Points on a hilly landscape, in no order, each with its height.
From any point a ball rolls to the lowest of the 2 points nearest to it. It stops when none of these is lower. Distance is the straight distance between rows; heights are no part of it.
k_254 height 303: [ 32 -13   2 -21  -5  16  -3  -4   1  -8  28  -4  15  -1  11  -3  18  -8
 -16  -6  -1   7  -6  22   3   4   1]
k_472 height 481: [ 16 -12  -7  -9  12   7   0  15   4  -9  19   2 -13  -7  20  -2  15   4
 -27  10 -21 -14 -16   5  20   4   6]
k_454 height 799: [-11  31 -22   8 -11  -9   2  -8 -22  16 -17   2   8   6 -13   4 -24   7
  -1 -23  15 -13   1  14 -19  13   9]
k_68 height 380: [-20  17 -14   8   6   6 -25   8 -13  -9  -6 -20  -1   8 -29  12   5  10
   6  12  -5  21  33 -20  19 -12  -6]
k_868 height 651: [ -8  19 -20 -12   6   3   6   1   5  -1  -9 -22  12  -9 -17  18 -16  10
 -19  12 -12  23   5 -10   9  -3 -15]
k_490 height 362: [-22 -11   3  -5   0   0  23  32   0  20  -4  -4 -22  -8   7 -19   4   3
   2  26 -11 -22 -14  -3  12  11  -1]
k_903 height 572: [  4 -25  -7 -13   5   9   2   3  12 -14  12 -16  -8   4  -4  23 -12  19
 -11  25 -16   8  10   6  -7  -6 -17]
k_270 height 696: [ -5  24  -8   8 -21  -2   5  -2  -7  30 -10   2  19 -17  17 -12  -6 -11
 -24 -24  17 -14 -27  10   1  14  15]
k_895 height 444: [-13 -17   5 -25 -17  16  14  14  13   7  -9 -12   6 -11   3   9 -11  -1
 -21  19 -21  -2  -5  15   4   3 -13]
k_39 height 324: [-10   0  -3 -41  12  -1  33  10  -1  23   2 -17   3  -8   5  -9 -24  -3
  -9  11  -9   3 -24   0  -2  19   6]
k_922 height 264: [  5   0  16  20 -15   2 -23 -15  15  -8  -6   5  29  -1   7   3   7 -17
  -3 -18  18  18   9  -4   0 -22  -2]
k_814 height 383: [ 38  -4   8 -14  -1  -3   5 -14   5   0   9   5  26 -11  13 -14  18 -17
 -18 -15   4   4 -18  17   2   6  -4]
k_645 height 739: [-14  29   7   9   7  -2 -11  -3   4 -14  -4  -4  14  -2  15  13 -18  -2
 -11 -10  -6  16   4 -16  10 -28   5]
k_268 height 636: [-19 -18  11  14 -31  10 -25  -1 -12 -21   1   6 -18  12  -3  17   7   3
  20 -13  -1  -4  20  17  -9 -17  13]
k_351 height 266: [ -1  -1   4 -19  21 -17  36   7   7  21   5 -14   0 -11  10 -26 -10  -5
   7  20   5  17 -19 -10  -1  19  -5]
k_222 height 36: [ 12 -32   5 -11 -10  18  -6 -11  10  -8   7   5  -6   8   0   6   5  -4
  10 -10   6   0  -4 -12 -15   2   8]
k_706 height 434: [-34  10  -7   5  -1   8 -14  13 -10   1 -15  -7  -8  10 -25   4  -2   3
  18   4  -2   7  23 -21  12  -9   4]
k_269 height 570: [ 11   3   9 -24  24  23  -8 -10   8  -5  15 -12  11 -15  13 -15   7  -7
  -9   0 -13  14  -5 -42  13  -1   6]
k_559 height 382: [ -5   0  26 -15  -1   0  12  -2  11   0  -6  -5  23  -7   3 -15   1 -11
   9  16  -2  17  19  -1   0  -9 -22]
k_94 height 511: [  1   3 -10   9   9  -6  19   2  18   1  11 -23   9 -10   0  -3 -12   8
  -2  15  10  52   7  -7  -4   7 -25]
k_533 height 280: [  9  -9   2   1 -10  -1   3  11 -12  -9  22  -5  -4   9  15   9  -6  10
 -10  -7   0  -8  -8  41  -8  -5   2]
k_547 height 710: [-10  -1  -3  10  17  -2   2  27 -12  -7  15  -4 -24  13   0  -7   8  15
  17  18  -6  -8  15  -6  11  -7  -4]
k_909 height 603: [ -1  -9   3   9 -22  -3 -28 -15 -17 -17  -7   6 -10  17 -21  28   9  10
  12  -4   6  -4  28  20 -11  -7   0]
k_320 height 744: [ -8   1 -13  32 -17  -3 -11  -3  24   7 -27  19  10 -10   1  19  -3  -3
 -25  -4   9  -5  -5   3   5  -1  -3]
k_623 height 365: [ 14  -5 -10   1  16  13 -21   8  -6 -29  24  10 -39   7   9   8  14  17
  -2   5 -29 -20  -2  -4  13   5  17]
k_6 height 640: [ 18   2 -16 -27   9   2  13 -17 -15   5  12 -10   9  12 -26   2  -5  -2
  20 -12  15  25   7  -1 -17  12   2]
k_266 height 416: [  5   4  12   2   3 -12  17 -10  12  16 -14   4  26  -7 -17 -29  14 -19
  23   8  21  24  13  -5  -6  13 -23]
k_146 height 878: [ -4 -15  -3 -17   9  20  -9 -12  16  -7 -23   9 -10  -8 -14   5   1  -4
  -2   3 -23 -13  -6 -46   4   2   5]
k_900 height 453: [ 17 -20  10  10  -8  -6   7   7  -8   4  13   0   2  12  -4 -14  17  -3
  19   0  15  -4   3  26 -13   0 -12]
k_475 height 724: [-17  10  -1   5  -5   7 -12   3  13   5 -25  -3  18 -10 -20   3  10  -6
 -10  18  -8  13  25  -8  19  -7 -19]
k_891 height 502: [  5   0  -6 -11  10  13 -17 -11   4 -25   2   1 -20  10  -4  24 -14  13
   4  -2 -20  -3   4 -20  -2  -2  10]
k_527 height 212: [ 15 -21  -6 -22  25  16 -10 -16   7 -17  15  16 -29   9  -8   1   4   5
  12   4 -22 -19  -6 -30  -8  17  19]
k_907 height 427: [ 30 -16 -10  20   1 -23  13  -9   2  11   3  -3   5  10  -8  -6  -6   4
   6 -17  21  -2 -24  25 -25  16  -5]
k_781 height 404: [  7   9  24 -14 -20   5  -4  -7  -7   8  -7   8  30 -14  11 -18  24 -30
  -9 -18   5  -4   3  18  13  -5  -1]
k_4 height 405: [ 23 -35   7   3  12   0  11   7  -6  -1  37   2 -19  19   5 -16   9   1
  23   3   5  -7  -9  11 -15   4   3]
k_576 height 580: [ 17  18   7 -11  17  -3 -14 -25   4 -23  -2  13  -2   0  17  17 -15  -5
  -9 -20 -17  -7 -10 -23   7 -11  17]
k_872 height 525: [-32   7  26  -5  -3  12   5  16  -4  10   5 -16   4   2   2 -19  -4 -11
  32  14   3  19  21 -17  10 -14  -4]
k_389 height 767: [ -7   7   4   1  -6   3  -4  11 -11  -2  -6  14 -10  -8  12  -5  19  -7
 -12  -6 -14 -24  -4   2  20  -8  12]
k_72 height 118: [ 16 -41   3  -3 -13  15   6   0  21   7   9  -7  -1   1   1  -1   9  -5
   6   7  14  10   0   1 -11   8 -12]
k_290 height 698: [ -5  38  12  -7  14 -23  15  -2 -18  11   7   3  17  -9  22 -22  -7  -8
  -5 -16  10   2 -26  -7   5  -7  16]
k_554 height 406: [  4  -7  13 -20  22   7   3  14 -10 -12  35   4 -14   7  19 -15   8   2
   0  12 -20 -15  -7   0   7  -5  14]
k_737 height 791: [ -6 -20   5   2  -8   4  -8   4   9 -11 -18   6  -6  -3 -11  12  13   7
 -13  25 -20 -12  23   6   6 -12 -23]
k_944 height 669: [ -2  32  -8  -3   8 -11   8  10 -15  16   9  -3   1 -12  25 -14   0  -1
 -16 -13   8  -5 -35  -9  19   5  23]
k_321 height 781: [-18  -2 -14  38 -18   1  -2  28   0  10   4  -5 -12   6   3   6   1  13
   0   7  17  -3   7  19   4  -1  -6]
k_412 height 524: [ 19  13  -4  -3  -7  -8 -17 -16  -4 -25   0  13 -25   9   4  33 -20  12
  -2 -16 -13 -13  -8  21 -10   7  15]
k_298 height 432: [  9  -4  -7  -2  -6  20 -27  -4  -3 -32  17  12 -41   1   7  24   5  12
   1  -6 -30 -13  -4   5   4   6  29]
k_663 height 560: [ -4  13  13  17   2 -23  -6  -2 -16  -5 -20  27   9   8  -8 -10  13  -6
   9  -8   1 -25  17  14  -2 -15  -5]
k_263 height 670: [  8  -4 -25 -15 -13  11  -9 -13   3   1 -23  -5   4  -9 -30  29  10   6
 -25   8  -7   2  12   0   7  10 -11]
k_863 height 323: [ 11  -1  20   7   2  -8  -5 -14  12 -10  -6   6  29  -5   4 -14  11 -14
   4  -2  10  16  16  -6  -4 -16 -17]
k_338 height 366: [ 18   6  13  10  16 -30  24  -8   0  12  -5   7  21  -3 -12 -37  13 -12
  21   1  18  15  -1   2 -14   9 -21]
k_513 height 692: [-30  -8   8  34 -29  15 -19  18   8   3  -4   3  -7   0  13   3   8  -6
   5  -6  14   0   0  -5   9 -15  13]
k_344 height 460: [ 18  -6  -3  14  18 -31  21  -9   4  13   5  -3   3   7   1 -14 -15  -3
  15 -13  23   9 -29  -5 -21   8   3]
k_167 height 523: [ -4  14  13 -27  11  10   0 -12   4   4  -7  -5  21 -12  -1 -17   6 -17
   5  -2  -3  17   2 -41  11  -5   5]
k_402 height 314: [ 12  -1  13  -4  22 -32  30   0   7  16   2   0  10 -11   8 -37   2 -10
  11  13  11  13 -16  -1  -7  15 -12]
k_476 height 674: [  6  -6  -4   6  10  -5 -10  13 -22 -15  12   3 -18  17 -14  -1  25  15
  16  14  -3 -10  31  12   5  -6  -9]
k_844 height 677: [ -7  -1  17  32  -8 -16   3   5   9   7  -3  11  11   2  13  -7  -3  -8
   5  -6  21  -3 -11   9  -9 -14  -4]
k_524 height 517: [ -8  -1  -6  -1   0  -6  21   6  -1  17  -3  -6   3   4  -8  -4 -14   0
  13   0  16   6  -1   1 -12   6  -5]
k_782 height 489: [ -9   4  -7  16   4 -19  24  -3  10  16  -1  -7   8   3   0   2 -34   1
  11  -7  26  22 -13  -4 -20   3  -2]
k_959 height 807: [  7   2   3  13  13 -10  -3  -4   7  -4  14  -1  -7   3  23  -6  -6   1
   8  -9  16   5 -25 -29  -2  -6  15]
k_850 height 596: [ -6  16   2  32  -9 -21  -7  -4 -10  12 -22  22  22   4 -15 -10   7  -4
   0  -6  17 -14  16  29  -9  -4 -12]
k_973 height 884: [ 10  -9 -16 -19   8  -6   5   0  -1 -10   2   1 -11  -1   4  24 -13  13
 -35  10 -27 -15 -10  30   3   8  -1]
k_372 height 613: [  2  23   8   6  15 -12 -10  -6  -1 -11   4  12 -16  -3  34   6 -11   0
 -12 -15 -11 -16 -29 -21  16 -14  28]
k_867 height 735: [-21  -1   6  22  10 -13  12  26  -2   0   3  -2 -13  11   0  -4  -7  13
  16  23   2  -4  19   5   1 -15 -17]
k_566 height 559: [ 17 -12   8 -15  -1  -7  -6 -19   0 -24   2  24 -17  10   3  20 -12   5
  -2  -7 -22 -23  -8  26 -18   0  11]
k_675 height 653: [ -1   5  11  33 -20 -11  -5  10 -13   0   6   7   1   9  15  -6   3   0
   5 -22  16 -17 -13  31  -7 -10   7]
k_237 height 704: [-24  17  14  31  -9  -8   2  18  15  20 -14  11  20 -11  12 -13   0  -9
  -5  14  12   0   3  12  10  -5  -9]
k_154 height 302: [ -5 -28  32 -27   9  24   9   2   8   5  27  -9  -3   3  10 -22   4  -9
  24  18  -5   4   6 -18  -7  -2  -2]
k_874 height 488: [  3 -25  15  11 -11 -10  22   8 -13  19   6   4  -7  14  -9 -19  -1  -2
  26  -7  13 -20  -9  30 -25   2  -5]
k_229 height 557: [  3  -3   2 -18  22   4  16  -5  15  -6  14 -21   9  -8   8  -6 -18   1
   0   7  -4  35  -1 -28  -4  -3  -9]
k_444 height 841: [  2   1 -14  -2  -9 -12   8  -3 -23   3 -11  16 -16   4  -7   1  -6  10
  -2 -13  -6 -37  -9  31 -19  19   9]
k_358 height 690: [-12   8 -11  14   4   4  -8  -1  21  -2 -16  -9  15  -7 -14  13  -8   3
 -10  14  -1  24  13 -21   8 -11 -16]
k_393 height 116: [ 13 -39  16   2  13  27 -18  -3  18 -13  22  -6  -5  -1  13 -14  20   4
   8   7  -1  -3  18 -19  -4  -2 -11]
k_445 height 769: [ -3  14   1 -42   8  24   3  10 -14  -7  16  -7   4  -4  -2   0   4  -2
 -19   7 -33   0  -1   4  21  -2   9]
k_958 height 859: [  8  15 -25  -5   3 -11  -1  -4 -11  -5  -8  -3  -6  -5  -8  32 -10  21
 -36  11 -19 -14   5  28   6   7 -10]
k_762 height 854: [-20 -11   2 -13  -7  30 -25 -11   3 -16 -21   6 -18 -11 -12  11   7  -9
  -2  -5 -38 -11   0 -35  11  -9  16]
k_142 height 356: [  3 -13  33 -14  19   7   2   9  -1  -5  34  -1  -5   0  30 -28  10  -1
   8  13  -7  -6  -6 -12   3 -11   6]
k_832 height 731: [-22   9  22   7 -12   0   7  20   2  11 -10   5   8 -12  16 -14   8 -11
  -6   9  -1 -13   1   7  16  -9  -4]
k_794 height 764: [ -1  30 -14   2  12 -17   6   7 -15  -1  -7   4   4  -3   7   1  -6   7
 -18  -5  -7 -13  -1  10  11   0   0]
k_279 height 711: [ 14 -13 -26  -1  -4  -2  -2  -6   9  -6 -15   7 -15  -2 -13  22   6  12
 -15   5  -7 -13  -3   3   1  15  -4]
k_516 height 760: [-11  -4   3  11 -17   8 -25   0   2  -5 -17  -4  10  -5 -16  16  20   2
 -17  17  -8   5  33   9  18 -15 -19]
k_379 height 716: [-26  -1  -2  42 -14   8 -20  10  23   6 -16   9   6  -1   1  10  -3  -4
  -3   4  14  10   4 -16   8 -14   3]
k_317 height 578: [ -1  16  -6  -4 -22  -1  -4 -14  -5  22 -32  10  34 -13 -19  -5  12 -15
 -18  -8  11  -5  19  21   2  11 -13]
k_394 height 757: [ 25  22  -3 -17   8 -13   6 -18 -12  -4   9   2  15   0  13   3 -13  -8
 -13 -31   3   0 -30  10  -6   5  20]
k_247 height 745: [ -3  -4 -21  17 -24   0 -17 -15  12  -5 -33  16 -12 -10 -13  36   4   7
 -24  -3  -8 -15   3  13   0   6  -4]
k_137 height 353: [ 18 -12  -1  22   8 -11 -13 -18  22 -12 -10  13   1   8  -1   5   0  -1
   8  -7  13   0   3 -20 -12  -5  -5]
k_946 height 462: [ -1  18 -11   7  -4  -2   7  -4   3  -1  10 -23  21  -5  -1  10 -12   6
  -6  -3  19  48  11   5  -6  -2 -14]
k_968 height 209: [ 29 -32   4 -23   5  22   2  -1  13  -6  36 -12   5   3   4  -7  15   0
  -3  14  -2  16   6   9  -5   8 -11]
k_658 height 253: [ -4 -16  11   1  26  14 -10  -4  15 -16  11 -16   0   1   1  -4  -9  12
  11  15  -9  14  27 -32  -7 -15 -20]
k_753 height 728: [-13  42   9   7  17 -18   4   8 -12   4  -7  10  12 -10  16 -15   1  -9
 -10  -5  -4  -8  -4 -11  21 -17   9]
k_991 height 725: [-21  18  -4  19  -4   7 -24  -7  15 -11 -23   3   7  -3  -5  26 -15  -2
 -17  -2 -14   7   7 -20  15 -24   1]
k_111 height 805: [ -8  -1 -13  43 -21  -7  -7  10   7  13  -9   3   8   0  -6  11   3  10
 -12   9  24   0  10  30  -5   0 -17]
k_590 height 115: [-13 -25 -14   9  -6  29  -6  11  14   8  -1 -14 -25   2 -13   4   5   3
  15   6   4   5   1 -37   5   5   3]
k_23 height 349: [ 21 -16  -3  12   1  -3  -6   7  -6 -16  27   9 -28  14  15   3   7  10
   7  -7  -2 -18 -18  18  -6   5  14]
k_63 height 541: [ -2 -10 -10 -11   5   3   5   1   4 -10   6 -10 -13  11  -4  21 -22  15
   2   4  -6   6   1  -4 -10  -2   0]
k_385 height 545: [ 11 -10  12 -18   8  19 -21 -29  18 -27   1   8  -7  -1  14  23 -18   0
 -10 -13 -26  -7  -6 -25  -6  -9  14]
k_357 height 229: [  3   1 -16  30  -1  -9  -1  11  13  21 -17  11   9  -3 -18 -16  26  -7
   8  13  24   4  11  -5   9  16 -14]
k_629 height 599: [ -3  -7  11 -33   1  28   9   4  16   2   9 -27  14 -11   1  -6  -5  -7
   1  20 -15  27   4 -17   8   4 -14]
k_785 height 562: [ -6 -21   4 -18 -27  12 -16 -20 -10  -9 -19   6   3   4 -29  25  13  -1
  -1   2  -6  -3  28  13  -8  -5  -4]
k_166 height 639: [  3  22  -7  -1  12  -6   0   2   3  -1   4  -3  -4 -10  27   5 -11  -1
 -26 -10  -7  -2 -34 -19  20  -5  21]
k_218 height 759: [ -4 -19  -9  18 -14  -1  14   9   4  19   6  -3 -19   4   9   1  -9   0
   9 -11  25  -5 -30  -2 -12  10  14]
k_812 height 897: [-10 -28  13 -16   1  14   6  -2  23   0 -11   2  -8  -8   5   0  -6  -4
  -3  11 -15 -10 -12 -31  -3  -4   0]
k_413 height 627: [  2  16   3  39 -19 -18 -11  -1 -17   6  -7  12  15   7   1  -5   3   3
  -8 -18  13 -19   4  45 -14  -7  -6]
k_622 height 756: [-16   5  -7  32   0 -16  10  20 -14  10   0   3 -12  15 -10  -4  -4  12
  18   6  16 -10  16  22  -8  -4 -10]
k_845 height 259: [ -3 -33  16 -26   7  28  11  -1   3  10  33  -5 -18   8   5 -12  -4  -4
  23   7   0   2 -10 -25 -11   2  16]
k_289 height 679: [ 24   5 -32 -20  19 -10  23  -6 -13   9  12 -11   2   5 -21  -3   0   7
   5   0  10  17   1   7 -10  27  -6]
k_816 height 855: [  8  13 -25   2  -2 -22  13  -3 -19  12   2 -16  11   0  -3   6 -24  22
 -27   4   6  -3   6  44 -19  17 -17]
k_345 height 482: [ 11   7  -4   0  -6   3 -21  -7   6 -29   8  15 -45   1  14  29 -19  12
   4 -14 -22 -14 -20   4  -3  11  31]
k_671 height 487: [  5  -3  16  19  15 -36  14  -6  -2  -1  -1  13  -7  18   7  -9 -21   2
  25 -11  10 -15 -24   4 -25 -10   7]
k_998 height 117: [ 20 -14  -4 -15   9   8  -6 -14  -4 -11  11   9 -12  17  -9   1   7  -2
  20 -12   2  -4  -1 -13 -11   9  14]
k_921 height 818: [ -5  12 -19   2  -8 -10   4  -5 -25   7  -9   0  -9  14 -19  15 -18  17
   7  -8   8 -15  10  24 -20  11   1]
k_195 height 197: [-10 -34  -7 -20   4  37   4   9   7   2  19 -12 -31   5  -9   5  -5   7
  13  13 -17  -2  -8 -28  -3   7  11]
k_683 height 567: [  9  -7  14 -33  16  12   6 -20   1  -3  10  -3  16   3  -5 -14  -2 -12
  21  -6   4  19   6 -33 -13  -2   3]
k_410 height 614: [ -3   8   0   1  13  18 -12  13  12  -5   3 -19   4 -13   5 -10  10  -1
 -10  15 -16  13   4 -30  24  -7 -10]
k_129 height 210: [ 19 -23  14   1   1  14 -13  -4   5  -1  14  -6   8   3   0 -23  31 -13
  23   0  16  12  19 -14  -1   0  -8]
k_680 height 547: [-14  -5 -11 -16   1  10  24  10   2  16   6 -23  -4   5 -12   7 -24   5
  13   7   6  19   0 -11  -4   6  -4]
k_708 height 393: [  9  11  -3   6   0 -13  11  10   1   8  -1  -6  16  -9  -1 -16  17   0
  -6  16   7  10  16  23   8  12 -27]
k_35 height 722: [ 27   9 -24 -13  18 -19  12  -8 -12   0   5   2  -4   9  -4   2 -11   6
  -3 -16   3  -7 -22  11 -11  22  12]
k_985 height 297: [ 15  -8 -10  22  10 -14  -2   0  10   4 -10  13   0   5 -13 -15  22  -4
  14   4  18  -2   6 -18   1   7  -9]
k_50 height 773: [-22  13 -18  14 -18  -2 -14  -9 -10  11 -30  12   2   8 -27  11  -6  -2
  12 -17  18  -5  13  -3  -7   8  12]
k_964 height 272: [  3  -7  -5   2   6  20   1  11  -7   5  35 -24 -13  10   4  -8   2   1
  26  -2  16  25   7 -18   5   0   6]
k_448 height 371: [  1  15  21   7  27 -26  22   4  17   7   4  -2  10 -21  22 -40   9 -10
   5  29   1  22  -9 -14  12  10 -18]
k_641 height 452: [ 15   9  19  -8  -9 -10   7 -11   0  20 -10  14  26 -19  16 -25  20 -27
 -14 -16  10 -13 -21   8   9   3   3]
k_359 height 522: [  2  17  -4   0  -2 -15   0 -23   5   7 -29  11  37 -10 -23   0   5  -9
  -9   1  12  16  23   4  -6  -1 -21]
k_657 height 834: [ 10   4 -20  15  -8 -14   8   3  -2   8   3 -10   8   0  -2   9 -10  14
 -15   1  16   6   0  33 -11   9 -14]
k_209 height 470: [ -1   3   2  20  -4 -15   4 -14  11  16 -22  13  30   3 -24  -9   1 -12
  14  -4  29  15  11   2 -20   1 -13]
k_532 height 721: [  0   1 -15 -32  -4  25 -11  -2 -12  -9  -7  -3  -2  -5 -24  17  12   1
 -16   4 -28  -3  10  -2  16   3   3]
k_25 height 720: [-14  13  -1  19 -14  -8  11  10  14  33 -12   1  14 -22  23 -12  -8  -9
 -27   0  14  -8 -30   7   8  11   5]
k_732 height 202: [  4 -25  -9  16  -4  17 -11  10   0  -1  20 -12 -20  15  -5  -1  15   5
  23   3  14   7  16 -10   3   1  -1]
k_398 height 829: [-11  -8  10  -5 -13  14 -23 -15   1 -15 -20  16  -5  -5  -3   9  10 -13
  -1 -15 -18 -12  11 -17   9 -14  15]
k_246 height 316: [ -3 -28   4  -6   6  -1  25  28   7  13  12  -8 -21   0   8 -15   2   4
   8  31  -7 -10  -6   9   5  12 -10]
k_261 height 611: [  3  25   4 -17  -3   7  16   8 -12  16  18 -20  18 -12  10 -25   9 -11
   7  -4  15  28  -6   3  10  15   1]
k_56 height 528: [-10  -7  -1 -21 -32   9  -5 -17 -15   3 -18  -2  13   1 -24  27  -5   4
 -10  -4   3  -3  21  27 -17  -1  -7]
k_640 height 802: [ -5 -12  13 -11  -3  16 -11   2  -1 -15  -4   9  -5  -4   4   0  16  -5
  -6   2 -21 -13  12  -7  11 -12   2]
k_653 height 786: [ 33  22  -8   8  19 -19  -5 -18   0 -14  13   1   8   3  14  -3  -2  -2
   0 -27  15  15 -24 -14  -3   2  15]
k_207 height 835: [  3   7  -6 -13 -16   5  -4  -5 -23  -7  -1  18 -10  -6   6  13   7   1
 -20 -18 -22 -31  -5  37   2   6  16]
k_882 height 518: [ 10   2  14   6  14 -26   5   1 -11 -10  -8  18   9   7 -12 -18  20  -1
  12  12  -1 -13  25  16  -3 -13 -21]
k_123 height 516: [-17 -17   6  15  -6 -19  23  14 -12  15  -1   9 -23   9   8  -9 -16   6
  15  -4   7 -31 -22  22 -21   3   9]
k_546 height 741: [-14   0 -15  22 -10  -4  10  11  18  24  -7  -6  -1  -7  13   5 -17   0
 -11  -3  23   4 -31 -10   0   9  10]
k_534 height 678: [ -4  25   2  30 -18 -10 -20   2 -16 -15   4   7  -8  13  13  14  -9   5
   5 -26   9 -12  -5  24  -2 -11  17]
k_880 height 628: [  5  -1 -12 -20 -21  10  -7 -12   0  10 -29   4  19 -11 -27   8  21  -9
 -18   0   1  -2  20   7   9  11 -12]
k_330 height 387: [ 31 -19  -6  26  -4 -14  -9 -17  20  -8  -3   8  -2  13   2   9  -2   1
   7 -17  20   0 -20  -1 -19   6  -1]
k_408 height 638: [ -9  -7   0  16  -3  -9 -24   1 -18 -19 -10  10 -19  16 -22  14  19  15
  14  14  -4 -12  38   9   2 -12  -7]
k_397 height 790: [ 12  -5  -8  25  11 -21  -1  -3  10   3  -5  17 -22   6  11  -4   1   2
  11  -8  16 -18 -31 -21  -4   8  17]
k_283 height 485: [-32   9  23 -15   1   8  -7   2  -9  -6 -10  -4  10   6  -6  -3 -10  -8
  20  -1  -5  10  23 -22   3 -25   3]
k_271 height 747: [ -2  -1 -24   5  -7  -1  -5  -9   2   5 -30  15  -9   2 -23  10   7  -1
   6 -10   8 -12  -1 -15  -1  17   8]
k_186 height 660: [  2  35  -2   0 -12   0   4   6 -15  18   5 -10  26 -13  15 -18   6 -12
 -13 -19  17   9  -9  15  12   8   7]
k_381 height 479: [-24   2  20 -23  -4   5  13  -1   9  19 -19   0  10 -10  -3 -16  -3 -17
  10   9   2   1  -9 -35   4  -2   4]
k_767 height 601: [  8  10   6 -38  14   3  19 -12 -15   2  15  -7  17   5 -12 -14  -5 -11
  20 -10   7  24   2 -12 -12   4   7]
k_792 height 775: [ -1 -11  -6   3  -2 -13  12  -8   2  15  -8  11 -25   5   2   0 -12   0
  19 -15  17 -16 -40 -19 -18  16  25]
k_888 height 330: [  1  17  11  10 -20   6 -20 -11   1   6 -10   7  31 -12  11  -6  17 -28
 -11 -28  16  10   1  -3  17 -12  12]
k_85 height 827: [ -7  34 -31   9  -1  -5 -17  -1 -14  -7 -21   0 -16  -1 -18  32  -7  19
 -20   1 -16 -12   8   5  17   5   3]
k_12 height 267: [  1 -24  16  -8   2  -5  19  22   9  -1  14  -9  -3   0  17 -10  -2   4
  -3  27  -9  -3   2  26   0  -3 -18]
k_854 height 708: [  5  33   3  15  -3  -8 -15  -5  -8 -13   2   5  10   1  20  11  -6  -6
 -12 -28   5   2  -7   7  11 -17  14]
k_464 height 347: [  3  16 -20 -10   6  16  -3   6 -13  -6  23 -21  -7  10   0  10  -7   8
   7 -12   4  21  -2 -15   7   2  17]
k_172 height 436: [-22  10  13 -23  -7   3  27   9   9  22 -18 -10  17 -12  -3 -13  -9 -11
   6  19  -4   6   2   0   3  11 -15]
k_864 height 800: [ -9  12  -1  -5 -17   9  -2   0 -15   5 -16  20 -11 -21  13   6  18 -11
 -29 -19 -28 -33  -8  17  21  -2  16]
k_31 height 410: [ -1  23 -13 -10   1   5   6   3 -13  -6  20 -26   9   4  -1  14 -14  12
  -2  -6   7  33   9   6   0  -5   0]
k_569 height 469: [  5  13   3  -1   7 -17   0   0 -16  -3  -8   5  16   0 -19 -10  25   1
   1  18   1   1  36  20   5  -3 -28]
k_336 height 198: [  6 -26   3   1  25  22 -21  -6  13 -22  15 -10 -17   7  -1   5   2  19
   5  15 -16  -3  21 -26  -4  -5 -13]
k_163 height 386: [  5  -8   1 -40  15  -4  23   3   8   3  -3  -7   9 -12   4  -1 -13  -3
 -27  18 -27   0 -12  13   5   7  -9]
k_275 height 318: [  4  18 -18  26   1 -16  12  14   1  24  -5  -2  15  -8  -8 -22  15   0
  -1  10  23  11   7  18   5  23 -18]
k_383 height 608: [ -5  -1  -4 -10   2  13  -9   5   6 -15   0 -23   2  -5  -9  26 -10  15
 -25  24 -28  12  13  -1   9 -18 -24]
k_22 height 665: [-33  -8  15  14 -34  12 -14   7 -14  -7  -4   9 -15   3   8   3   4  -6
  18 -20   4 -11   2   4  -3 -15  26]
k_679 height 486: [-16 -16   4 -12 -26  14   7   2  10   7 -14  -7  10  -3  -7  16 -12  -2
  -7   4   2   5   6  10 -10  -4 -10]
k_52 height 563: [-21  32  20 -11   1   2  14  11  -5  13   3 -17  17 -11  10 -27   2 -12
  16  12   3  27   3 -15  16   1  -2]
k_161 height 207: [ 11 -16  14 -18   8  -5  18   9  -6  -8  31  -9   6  10   9  -6  -8   6
   1  13  -6   7   5  37 -15  -8 -13]
k_695 height 532: [ -6  -7   9  -8   2 -12  13   1 -14  -6  10  11 -22  17  10   5 -24   6
  15 -13  -7 -23 -24  18 -21   1  24]
k_793 height 312: [ -9  -1   0   5  17   9 -27  -9   2 -18  -4 -13   3   6 -17   4   1   9
  11   9  -7  17  37 -33   5 -17 -12]
k_228 height 510: [  8 -13  12   7   3 -18   4  -6   5 -13   9   6 -17  15  22  11 -30   5
   8 -12   2 -11 -29   9 -21  -5  15]
k_538 height 293: [  2 -13  -9 -15  25  15  -6   6  -4 -22  15  11 -37   8  -6   4   6  15
   1  16 -38 -24  -3 -16   5   7  15]
k_976 height 801: [-14  33 -20   0  -4  -3  -7   5 -19  -6 -15   8 -20  -2  -2  21 -14  12
 -13 -13 -19 -24  -5  10  10   6  16]
k_395 height 553: [  4   2  -4  -4  -4  26 -15  10   8  -5   9 -10  -5 -15  16   3  15  -3
 -27  -1 -22   0 -15 -18  30  -5   7]

For each start below, name the point where the ball stops.
k_237 => k_357
k_532 => k_351
k_410 => k_590
k_958 => k_891
k_657 => k_909
k_229 => k_590
k_123 => k_161
k_546 => k_393
k_524 => k_357
k_645 => k_357

Two balls start at each pair of points below. Name the first point that both come to, or write none.
k_283, k_832 => none
k_247, k_785 => k_351
k_345, k_228 => none
